A landscape with many valleys, sampled at points; each row gives a point and its height.
A ball rolls from a point to whichever of its 4 nearest points has the largest drop for the distance, and stops where none of them is lower. Distance is the straight distance between rows; heights are no part of it.
K_377 height 5.93: -6, -14, -3, -16, 40, 7, -21, 5, 1, -18, 35, 19, -26, 2, 12, -12, 11, -1, 5, 22, 16, 7, 7, -5, -10, 19, -10, -5, -5, -12, -31, -3, 2, 6, 14, -16, -18, -5
K_30 height 2.25: 24, 21, 21, 6, -24, -34, -1, 28, -2, 12, 5, -21, 6, 17, 7, 15, 8, 29, 12, -9, -1, -14, -8, 39, -4, -19, -10, 21, -5, 18, 10, 1, -12, -26, -9, 5, 2, -13
K_420 height 4.47: -11, 37, 13, 11, -35, -5, 2, 6, -13, 23, -12, -5, 6, -16, -8, 2, 8, 34, 20, -16, -27, -40, 15, 38, 3, -9, 12, 13, 2, 10, 31, 8, 6, -14, -7, 23, -15, -6
K_270 height 2.49: 12, -51, -20, 11, 6, 18, 4, -43, -12, 12, 7, 29, 33, -34, -14, -7, -14, 7, -36, -12, -4, 8, 9, -18, -7, -14, 2, 6, -12, -33, 8, -2, -23, 30, 9, 14, -15, 26
K_885 height 8.48: -12, -25, 4, -2, 51, 11, -11, -10, 1, -13, 16, 11, -20, -6, 12, -31, -5, 19, -11, 15, 8, 24, 7, -1, -11, 8, -3, -22, -22, -26, -29, -16, -8, 26, 1, 6, -47, -6
K_38 height 3.46: -8, 12, 0, 33, -12, 10, -1, -26, 17, 20, -9, 16, 12, -6, 14, -18, -7, 22, 14, -20, -27, -5, -1, -16, 1, -10, 25, 0, 8, 3, 34, 14, 0, -9, -29, 22, -2, 12
K_34 height 6.11: -25, -31, -16, 11, -7, 35, 29, -28, -6, -1, 5, 3, 7, 1, -6, 35, -23, -20, -26, -6, -14, -1, -3, -19, 19, -7, -15, 0, -2, -6, 21, -8, -11, 36, -14, 17, -3, 17
K_757 height 3.18: 19, 34, 11, 0, -34, -13, -1, 13, -6, 7, -19, -13, 4, -16, -20, -28, 2, 10, 34, 4, -1, -23, -3, 27, -5, -15, 18, -1, 3, 3, -3, 20, 13, -27, 4, -2, 2, -2
K_982 height 4.60: -13, -17, -7, 3, 10, 9, 11, -10, -4, -6, -18, 14, 11, -5, 6, 11, 3, -10, -2, -15, -9, 4, -1, -14, 3, 13, 2, 5, -4, 7, 0, -5, 8, 2, 3, 5, 8, 9
K_882 height 5.66: -8, -24, 8, -16, 21, 2, 11, 20, 9, -25, 11, 11, -4, 8, 12, -4, 2, 7, 2, 23, 3, 23, -16, -26, 23, 23, -15, 3, -14, 2, -12, -3, -33, -20, 2, -6, -6, -8
K_236 height 3.91: -17, 1, -5, 19, -6, 17, 16, -16, 2, 4, -6, 17, 15, -3, 7, 16, -20, 2, -3, -20, -23, -1, -3, -13, 3, 4, 5, 8, -1, 10, 17, 6, 0, 8, -16, 16, 3, 11
K_325 height 4.97: -18, -17, -13, 4, 2, 12, 24, -1, 17, 3, -6, -3, 9, 18, 17, 29, -1, 1, -17, -1, -9, 1, -10, -12, 15, 2, -30, -8, 6, 23, 9, -13, -2, 22, -11, -2, 7, 6
K_360 height 2.21: -1, 11, -1, 2, -15, -14, -34, 8, 6, -3, -17, 12, -6, -19, -17, -18, 0, -2, 15, 7, -8, 16, 4, -9, -11, 8, 25, 1, -4, -8, -13, 11, 7, -18, 10, -11, 15, 3
K_247 height 4.79: -15, -33, -13, 3, 23, 35, 20, -34, -2, 3, 10, 8, -1, -24, -5, 12, -1, -10, -36, -8, 16, -4, 3, -12, -11, -6, -21, -9, -8, -14, 5, -17, -10, 26, -18, 2, -14, 11
K_563 height 3.75: -15, -15, -8, -1, 13, 26, 21, -30, 7, -8, 0, -3, -12, -9, 12, 14, 1, -27, -28, -8, 23, -13, 7, -1, -13, -14, -31, -13, 0, 3, 17, -23, 18, 39, -7, -3, -13, -2
K_692 height 3.24: 2, 9, -7, -4, -18, -4, 0, 20, 3, -5, 0, -5, 15, 18, 11, 16, 2, 0, 11, -13, 2, -1, 3, 6, 6, 14, 10, -1, 20, 22, 0, -7, -1, -22, 5, -2, 15, -6
K_490 height 3.20: 13, 29, 11, -4, -33, -22, -20, 22, 0, 5, -14, -21, -17, -20, -48, -28, -15, -8, 33, 21, 8, 2, -11, 15, 2, -17, 20, 12, -3, -17, -14, 30, 13, -18, 12, -2, 12, -1
K_745 height 7.84: -17, -30, -6, -1, 49, 14, 2, -6, 17, -19, 27, -2, -14, 6, 5, -21, -12, 10, -14, 9, 8, 3, 2, -3, -10, 10, -26, -25, -22, -9, -20, -21, 0, 25, -2, 1, -40, -9
K_631 height 2.38: 2, 6, -3, 6, -4, -12, -10, 1, -3, -5, -21, 7, 10, -11, -9, -10, 2, -2, 14, -14, 0, 16, 2, -8, 0, 0, 17, 5, 5, -1, 3, 8, 11, -15, 10, 0, 23, 4
K_720 height 4.92: -5, -31, -5, -20, 22, 7, 15, 16, 20, -16, 8, 5, 2, 27, 22, 12, 8, 1, -6, 12, 1, 18, -22, -16, 19, 20, -26, -6, -9, 12, -4, -2, -8, 12, 1, -7, 1, -11
K_976 height 6.72: -20, -19, -21, 4, 33, 18, 4, -20, 10, -24, 17, 4, -10, -8, 4, -5, -4, 1, -25, 1, 17, 5, 7, -4, -27, -8, -23, -21, -13, -12, 1, -19, 8, 33, -13, 0, -25, 0
K_646 height 5.07: -5, -20, 8, -6, 25, -9, 6, 8, 6, -18, 5, 14, 0, 0, 5, 1, -2, 2, -2, 24, -9, 27, -11, -24, 27, 27, 0, 0, -25, 4, -22, 10, -20, -21, 2, 1, -20, -10
K_840 height 5.17: -4, -28, 0, -11, 39, 11, -4, 17, 1, -16, 22, 12, -14, -9, 5, -9, 2, 6, 7, 26, 4, 23, 2, -19, 10, 19, -3, 0, -26, -7, -38, -7, -22, -1, 9, -7, -26, 2
K_37 height 2.92: 34, 26, 14, -17, -8, -21, -11, 27, -5, 4, 7, -17, -13, 23, -16, 5, 7, 0, 24, 16, 15, 1, 1, 28, 7, -16, 19, 16, 4, -15, -27, 8, -6, -19, 11, -7, 21, -1
K_308 height 3.05: 11, 15, 10, -11, -18, -12, -47, 29, -9, 2, 3, 5, -20, -4, -40, -22, -1, -18, 18, 26, 10, 12, -3, -2, 1, -6, 22, 19, -4, -6, -21, 22, 8, -21, 12, -16, 15, 2
K_208 height 4.55: 14, 5, -7, -23, 17, -10, -26, 20, -10, -1, 28, 9, -28, 13, -6, -8, 15, -21, 5, 14, 14, 14, 13, -3, 8, 12, 11, 8, 2, -12, -22, 4, 3, -18, 19, -30, 12, 0
K_214 height 4.06: 24, 42, 1, 0, -26, -25, 11, 32, -16, 13, -22, -27, 11, 6, -12, 20, 7, 16, 25, -16, -14, -25, 9, 42, -1, -1, 9, 18, 10, 0, 12, -2, 6, -8, 13, 25, -8, 4
K_309 height 1.15: 17, 20, -2, -7, -19, -17, -25, 5, -9, 7, -20, -6, -4, -15, -18, -9, 3, -11, 11, -4, 6, 1, 9, 10, 2, 0, 30, 4, 7, -19, -12, 2, 16, -18, 19, -10, 9, 10
K_941 height 7.08: -10, -31, -5, -9, 47, 11, 9, 1, 15, -26, 21, 2, -19, 21, 16, -3, 2, -5, -21, 6, 19, 2, -4, -13, -1, 8, -25, -13, -10, 3, -10, -13, 6, 15, 1, -10, -28, -8
K_926 height 3.78: 33, 20, 39, -10, -22, -31, -30, 22, -5, -3, 13, -18, -29, 7, -37, -19, -11, -5, 23, 33, 2, 1, -9, 19, 12, -27, 24, 14, -1, -8, -21, 29, 2, -18, 7, -4, 20, -6
K_566 height 3.60: -7, -16, -21, 0, 22, 23, -8, -26, 2, 2, 6, 15, 14, -32, -4, -8, 9, -8, -26, -10, 12, 14, 12, -19, -26, -1, -8, -3, 0, -30, -12, -11, -15, 27, 17, 2, -20, 8
K_957 height 2.91: 15, 24, 11, 9, -18, -13, -24, 17, -8, -6, -6, -5, 1, -14, -16, -36, 0, 15, 24, 6, 6, -5, -14, 6, 0, -7, 13, 2, 0, 10, -4, 33, 10, -29, 4, -1, 7, -8
K_215 height 3.90: -11, -29, -20, 2, 3, 32, 22, -56, -22, 16, 12, 10, -7, -27, -14, 13, -13, -14, -42, 1, 11, -18, 15, -1, -6, -15, -21, -7, -10, -18, 12, -6, -9, 44, 1, 14, -23, 7
K_537 height 0.62: 2, 45, -7, -4, -18, -19, 19, 15, -9, 13, -37, -10, 14, -15, -11, 21, -1, -4, 7, -22, -7, -8, 21, 17, -8, 16, 28, -3, 19, -18, 4, -10, 8, 13, 18, 0, 6, -1
K_40 height 3.33: 0, 12, -5, 15, -32, 4, 6, -22, -2, 9, -16, 2, 19, -26, -3, -5, -7, 6, 4, -26, -33, -2, -3, -4, -1, 4, 15, 5, 19, -3, 23, 12, 12, 4, -10, 19, 11, 14
K_465 height 3.47: -6, 10, -13, -12, 13, 6, -1, -5, 3, -6, 2, 6, -6, -4, 14, -7, 16, -21, -6, -15, 15, -7, 16, 4, -22, 6, -8, -16, 9, -8, -3, -24, 22, 13, 17, -19, 1, 1
K_467 height 3.77: -5, 35, 0, 3, -40, -19, -19, -7, -4, 16, -32, -6, -4, -33, -37, -36, -5, 9, 22, -2, -1, -17, 4, 23, -10, -11, 21, -10, 16, -25, 0, 21, 6, -13, 9, 2, 7, 1
K_257 height 2.97: 10, 27, 16, 9, -31, -13, -14, 15, 1, 8, -4, -8, 4, 9, 1, -12, 4, 37, 26, -13, -11, -22, -7, 24, -2, -11, 1, 7, 16, 32, 17, 8, 13, -20, -6, 12, 3, -2
K_137 height 2.48: 8, 29, 8, -2, -20, -15, -4, 15, -7, 8, -25, -13, 5, 2, -13, 2, 5, -2, 11, -16, -13, -1, 9, 9, -3, 5, 22, 8, 14, 3, 7, 3, 12, -12, 3, 12, 16, -3
K_418 height 3.85: 12, 25, 23, 4, -33, 8, -30, 9, -10, 26, -17, -10, -8, 4, -6, -31, 9, 25, 46, 20, 0, -35, -9, 29, -12, -35, 11, -12, 2, 10, -1, 20, 3, -24, -12, 5, -2, -5
K_126 height 7.14: -24, -25, -10, -24, 46, 16, 24, -4, 14, -18, 16, -8, -15, 20, 16, 0, 2, 5, -15, 23, 10, 5, -10, -11, 17, -1, -26, -24, -19, -2, -21, -11, -11, 24, 1, -9, -36, -10
K_529 height 4.41: -20, -7, 3, 28, -6, -1, 11, -1, 9, -7, -5, 4, 20, 9, 11, 17, -14, 7, -3, -17, -14, 7, -12, -4, 11, 10, -1, 6, 3, 21, 21, 9, 5, 3, -16, 11, 10, 10
K_314 height 3.16: 2, -7, -2, -10, -17, -4, 6, 17, 11, -3, 5, -8, 13, 40, 20, 19, 9, 1, -9, 4, 0, -6, -11, 0, 10, 15, -15, 11, -2, 30, 9, 1, -12, -3, -8, -15, 18, -14
K_505 height 3.88: 20, 6, 22, -3, 3, -10, -24, 23, 3, -17, 16, 3, -22, 3, -10, -11, 8, -5, 22, 27, 3, 18, -14, -3, 15, 3, 10, 9, -10, 12, -28, 26, -3, -30, -5, -13, 18, -9
K_783 height 4.45: 6, -13, 8, -8, 26, 0, -4, 20, -8, -14, 11, 11, -14, -10, -2, -14, -6, 0, 10, 21, 3, 32, 0, -21, 10, 26, 8, 7, -25, -10, -19, 16, -7, -24, 3, -5, -1, -9
K_734 height 4.13: -10, -24, -2, -13, 2, -3, 29, 19, 31, -11, 8, 3, 11, 40, 19, 25, 3, -1, -7, 12, -7, -5, -17, -16, 18, 10, -32, -7, -6, 21, -10, -4, -2, 17, -5, -5, 11, -13
K_897 height 3.66: 35, 23, 5, -25, -1, -31, -6, 29, -5, 3, 15, -20, -16, 33, 7, 12, 18, -4, 16, 9, 24, -4, 10, 18, 2, -1, 7, 11, 15, -5, -18, 0, 1, -12, 6, -15, 14, -9
K_255 height 3.03: -16, -40, -22, 9, 0, 33, 24, -49, -24, 9, 7, 20, 16, -25, -8, 20, -8, -3, -37, -11, -4, -6, 11, -13, 7, -9, -18, -2, -2, -18, 8, -6, -11, 38, -4, 6, -12, 22
K_913 height 3.67: -1, 15, 16, 4, -5, 4, -12, 4, 14, 6, 3, 7, 4, 0, 13, -11, -3, 24, 16, -4, -20, -6, -13, 1, 1, -8, 5, 3, 2, 23, 20, 13, 5, -26, -14, 20, -1, 4
K_20 height 6.48: -23, -40, -21, 19, 8, 31, 32, -24, -1, -6, 12, -5, 12, -4, 6, 27, -19, -7, -33, 1, -3, 6, -11, -17, 18, -14, -13, -12, -7, -8, 3, -14, -22, 19, -7, 14, -14, 20
K_327 height 1.16: -6, 23, -7, -17, 4, 0, 15, -4, 2, 2, 1, -13, -13, 10, 15, 9, 8, -31, -3, -14, 25, -20, 11, 10, -11, -1, -4, -13, 15, -12, 1, -28, 26, 16, 14, -15, 1, 0
K_342 height 6.58: -24, -26, -23, 0, 10, 30, 25, -16, 28, -2, 17, -1, -9, 13, 6, 26, -8, -19, -31, 7, 19, -11, -16, -8, 11, -14, -41, -14, -13, 8, 7, -7, -5, 27, -21, -3, -7, 4
K_13 height 1.29: -17, -14, -15, -6, 4, 21, 26, -42, -5, -3, 16, 0, -8, -15, -7, 9, -17, -18, -31, -13, 13, -29, 11, 0, -20, -14, -35, -18, -3, -14, 29, -13, 14, 38, -11, 7, -9, 5
K_907 height 5.14: -7, -15, 1, -3, 36, 9, -9, 16, -6, -17, 6, 12, -3, -7, 12, -7, 5, -2, -5, 12, 11, 20, 5, -23, 1, 19, -4, 4, -14, -7, -25, 0, -6, 2, 8, -10, -4, 3
K_63 height 5.70: -22, -18, -10, 15, 1, 31, 27, -34, -2, 1, 4, -9, 3, 12, 7, 39, -20, -24, -32, 3, -11, -8, -2, -13, 18, -2, -24, -4, 7, 10, 15, -9, -9, 29, -15, 4, 8, 11
K_383 height 3.76: -13, 28, 8, 17, -31, -1, 0, -11, -18, 7, -25, -13, 11, -5, -3, 0, -14, 20, 6, -35, -36, -20, 15, 6, -10, 3, 16, 4, 10, 11, 25, 2, -2, -2, -13, 28, 2, 7
K_535 height 5.78: -4, -12, -14, -2, 36, 10, -10, -3, 2, -7, 2, 17, -10, -9, 3, -14, 11, -10, -10, 12, 7, 18, 14, -20, -15, 8, 2, -10, -3, -11, -15, -16, 2, 4, 11, -15, -3, 6
K_252 height 3.93: -12, 31, 5, 8, -32, 0, 22, 6, -16, 13, -22, -21, 15, 10, 7, 28, -8, 9, -13, -34, -28, -19, 0, 17, -9, 16, 6, 6, 16, 9, 26, -7, 1, 19, -2, 30, 11, 0
K_927 height 3.32: 37, 29, 6, -4, -16, -31, 4, 25, -5, 5, 3, -27, 1, 25, -2, 19, 12, 6, 15, 0, 7, -10, 3, 32, 6, -7, 11, 13, 14, 5, -13, -7, -6, -4, 13, -2, 14, -7
K_922 height 4.65: 18, 13, 4, -15, 15, -16, -23, 20, 8, -15, 24, 5, -19, 26, 17, 0, 23, -18, 4, 15, 25, -1, 9, 1, 9, 15, -4, 2, 9, -6, -15, -10, 2, -14, 2, -29, 5, 0
K_403 height 0.55: -2, -33, -10, 8, 15, 25, 3, -42, -18, 14, 1, 21, 21, -34, -9, 2, -13, -8, -27, -6, 0, 16, 23, -7, -14, -14, -5, 2, -6, -28, 0, -3, -19, 37, 16, -1, -10, 15
K_298 height 2.36: 13, 24, 8, 3, -19, -31, -23, 14, -7, -4, -10, -9, -5, -8, -23, -13, 2, 7, 16, 9, 8, 7, -14, 22, 15, -12, 25, 9, 9, 2, -9, 19, 13, -31, 1, -5, 19, -6
K_548 height 4.32: 4, -5, 20, -2, 2, -7, -13, 8, 9, -13, 10, 6, -5, -4, 4, -22, 3, 15, 6, 21, -2, 21, -17, -15, 22, 11, 3, 6, -12, 9, -9, 24, -13, -38, -14, -9, 5, -13
K_538 height 3.72: 19, 14, 12, -12, 4, -19, -27, 27, -11, -7, 13, -8, -20, 23, -10, 9, 6, -10, 10, 27, 7, 14, 5, 3, 12, -4, 9, 18, -4, 11, -14, 9, -1, -26, 1, -7, 16, -8
K_54 height 4.23: -21, 13, 9, 23, -30, 2, 17, -9, -3, 8, -10, -18, 19, 4, 12, 24, -10, -1, -4, -24, -26, -3, -7, 5, -8, 9, 3, 8, 15, 19, 22, -1, 2, 19, -16, 30, 17, 6
K_404 height 3.89: 7, 4, 10, 8, 3, 3, -15, 10, -1, -13, -9, 10, -5, -7, 5, -17, 2, 0, 12, 14, 1, 20, -15, -15, 18, 18, 13, 8, -9, 3, -6, 20, 7, -25, -4, -2, 9, -7
K_893 height 5.39: -10, -30, -5, 12, 26, 10, 9, 4, 3, -8, -10, 9, 10, -10, 10, -2, -8, -5, -3, 4, -3, 28, -8, -29, 8, 10, 6, -6, -13, 6, 0, -5, -10, 2, -2, 2, -11, 4
K_331 height 6.26: -20, -21, -18, -14, 23, 20, 15, -3, 21, -12, 7, -1, -3, 19, 28, 10, 9, -13, -10, 11, 13, 5, 2, -13, 0, 1, -34, -22, -12, 6, -4, -13, 0, 13, -5, -12, -15, -2
K_483 height 2.58: 18, 32, -11, -10, -8, -10, 1, 3, -7, 5, -15, -8, 1, 1, -6, -5, 8, -15, 10, -7, 2, -7, 22, 18, -4, 3, 18, -3, 22, -14, -1, -4, 7, -2, 24, -15, 8, 0
K_76 height 7.92: -13, -41, -11, 2, 45, 15, 9, -8, -3, -11, 7, 5, -5, 2, 9, -12, -3, 9, -20, 2, 10, 26, 0, -6, -1, 2, -16, -14, -15, -15, -21, -19, -13, 23, 4, -8, -34, -3
K_722 height 3.13: 15, 0, 8, -1, 2, -19, -11, 24, -3, -14, 9, 2, -4, 17, 15, 8, 4, -1, 12, 14, 6, 13, -9, -9, 9, 9, 8, 0, -4, 15, -11, 2, 2, -20, 6, -8, 18, -12
K_828 height 4.35: 1, -1, -7, -18, 16, -9, 0, 12, 13, -7, 21, 4, -12, 32, 24, 10, 16, -15, -5, 8, 10, 1, -8, -8, 1, 15, -18, 0, 16, 12, -7, -6, 6, 5, 10, -18, 7, -9
K_569 height 4.87: -5, -18, -9, 0, 13, -3, -3, -19, 2, 7, -12, 23, 16, -27, -3, -9, 7, -14, -15, -11, 2, 21, 12, -18, -18, -5, 6, 0, -4, -29, -6, -10, -4, 18, 19, -4, 0, 7
K_358 height 1.12: 33, 8, 30, -11, -1, -43, -13, 30, 12, 3, 21, -20, -7, 23, 6, 6, 9, 20, 7, 14, -1, -11, -18, 23, 4, -11, 2, 24, 1, 21, 5, 10, -19, -41, -11, -9, 15, -30
K_131 height 5.64: -9, -13, -9, -2, 33, 5, -20, 6, 2, 1, 5, 26, -6, -25, -8, -16, 10, -9, -2, 5, -1, 29, 16, -12, -16, 16, 3, -5, -12, -17, -19, -6, -4, -2, 20, -13, -10, 8
K_198 height 2.84: -7, -24, -13, 2, 3, 23, 16, -25, -16, 17, 3, 21, 24, -19, -6, 13, -7, -21, -19, -25, 1, 4, 13, -16, -20, -1, -7, 1, 3, -18, 18, -12, -5, 24, 3, -8, -10, 14
K_166 height 1.98: 33, 8, 38, -13, -8, -39, -17, 22, 2, 5, 21, -37, -16, 31, -12, -3, 8, 4, 18, 18, 5, 1, 4, 29, 6, -19, 7, 21, -2, 10, -12, 20, -7, -30, -13, -3, 18, -18
K_90 height 2.05: 23, 18, 26, -10, -19, -23, -16, 20, 7, 5, 10, -17, 1, 24, -2, -8, 4, 19, 14, 5, 4, -7, -15, 27, 3, -20, 0, 11, 5, 21, 8, 8, 7, -35, -12, 8, 16, -16
K_690 height 3.73: 3, 31, 1, 17, -42, -20, -21, -14, -7, 21, -33, 4, 2, -28, -16, -31, -3, 17, 26, -2, -9, -21, -1, 20, -11, -16, 24, -15, 12, -9, 22, 16, 16, -11, 0, 7, 4, 3
K_656 height 3.95: 0, 36, 4, 25, -33, -2, -8, -6, -11, 33, -16, -2, -1, -5, 0, -20, 4, 28, 30, -7, -23, -36, 13, 19, -17, -14, 12, -20, 13, 10, 18, 1, 5, -25, -16, 25, -18, -3
K_107 height 3.48: -3, 26, 10, 20, -30, -1, -13, -6, 1, 13, -11, -3, 10, -4, 4, -13, -3, 27, 21, -10, -15, -18, -5, 10, -5, -9, 15, 6, 10, 20, 19, 6, 14, -17, -6, 14, -4, 1
K_839 height 3.63: -13, 18, -11, -3, -9, 11, 14, -9, -16, 10, -17, 0, 5, -5, -2, 18, 2, -27, -26, -25, 5, -21, 16, -2, -18, -3, 3, 1, 21, -8, 11, -12, 5, 31, 15, 1, 6, 9
K_204 height 5.25: -15, -29, -13, 16, 5, 17, 20, -3, 15, 6, 1, 0, 16, 14, 17, 21, -16, 4, -7, -2, -11, 13, -12, -24, 18, 15, -17, -13, -4, 15, 5, 3, -4, 9, -13, 9, -1, 7
K_411 height 4.37: 33, 14, 34, -9, -21, -19, -26, 6, -5, 14, 1, -20, -26, 1, -18, -30, -3, 23, 27, 24, 3, -21, -11, 28, -3, -33, 3, 4, -13, 9, -5, 32, -4, -34, -11, 0, -1, -18
K_779 height 5.43: -14, -20, -22, -2, 22, 23, 18, -13, 14, -4, 3, 5, -4, 7, 13, 2, 0, -19, -14, 0, 13, 8, -5, -15, -1, 8, -18, -8, -6, 2, 3, -19, 5, 24, -3, -3, -6, -3
K_332 height 5.38: -22, -12, -3, -9, 22, 14, 8, -12, 14, -19, 17, -10, -4, 7, 14, 5, 2, -26, -20, -8, 22, -11, 2, -4, -14, 7, -26, -14, 10, 9, 7, -26, 12, 22, 2, -6, -10, 2
K_391 height 2.24: 20, 6, 16, -7, -9, -21, -3, 23, 9, -6, 10, -12, 13, 27, 13, 10, 15, 19, 10, 4, 3, 1, -13, 2, 9, 9, 0, 6, 3, 32, -1, 6, -6, -21, -2, -16, 19, -21
K_699 height 3.97: -5, -34, -10, 21, 14, 17, 22, -31, -2, 6, -6, 19, 28, -26, 3, 12, -21, -1, -13, -22, -3, 12, 6, -18, 3, -2, -6, 4, -10, -4, 17, -6, -11, 14, -6, 12, -5, 22
K_440 height 4.71: -7, -8, -14, -1, 0, 16, 18, -19, 0, -7, -9, -2, 7, 10, 13, 18, 8, -15, -21, -9, -4, -5, -3, -13, -6, 2, -8, -6, 10, 3, 15, -28, 3, 20, 6, -7, 9, 7
K_125 height 3.49: 5, 18, 1, 3, -28, -18, -1, -10, -4, 13, -36, 19, 13, -33, -24, -7, -9, -5, 0, -19, -21, 1, 13, -3, -10, -3, 28, 3, 9, -24, 16, -2, 17, -3, -2, -4, 7, -2
K_762 height 3.04: 0, 7, 0, 17, -15, 0, 0, -23, -3, 8, -20, 13, 17, -16, -4, -10, -5, 10, 9, -22, -19, -4, -12, -4, -11, 0, 22, 9, 10, -5, 16, 13, 13, -8, -10, 8, 10, 8
K_154 height 3.31: 4, 26, -6, -1, -22, -12, 8, 26, -16, 14, -23, -16, 5, 16, 6, 22, 11, 6, 9, -23, -1, -19, 6, 18, -3, 5, 4, 14, 15, 10, 11, -10, -1, 1, 4, 11, 13, 1

For each start below, name the point where the ball stops.
K_54: K_309
K_38: K_309
K_690: K_309

Call two points neighbours if one is among the 4 nearest of the other. Go from one point of each pair to the other, from neighbour to neighbour, staying as low as possible. Name the highest point that can't be avoided.
K_537 / K_309: K_137
K_403 / K_13: K_215
K_403 / K_327: K_839
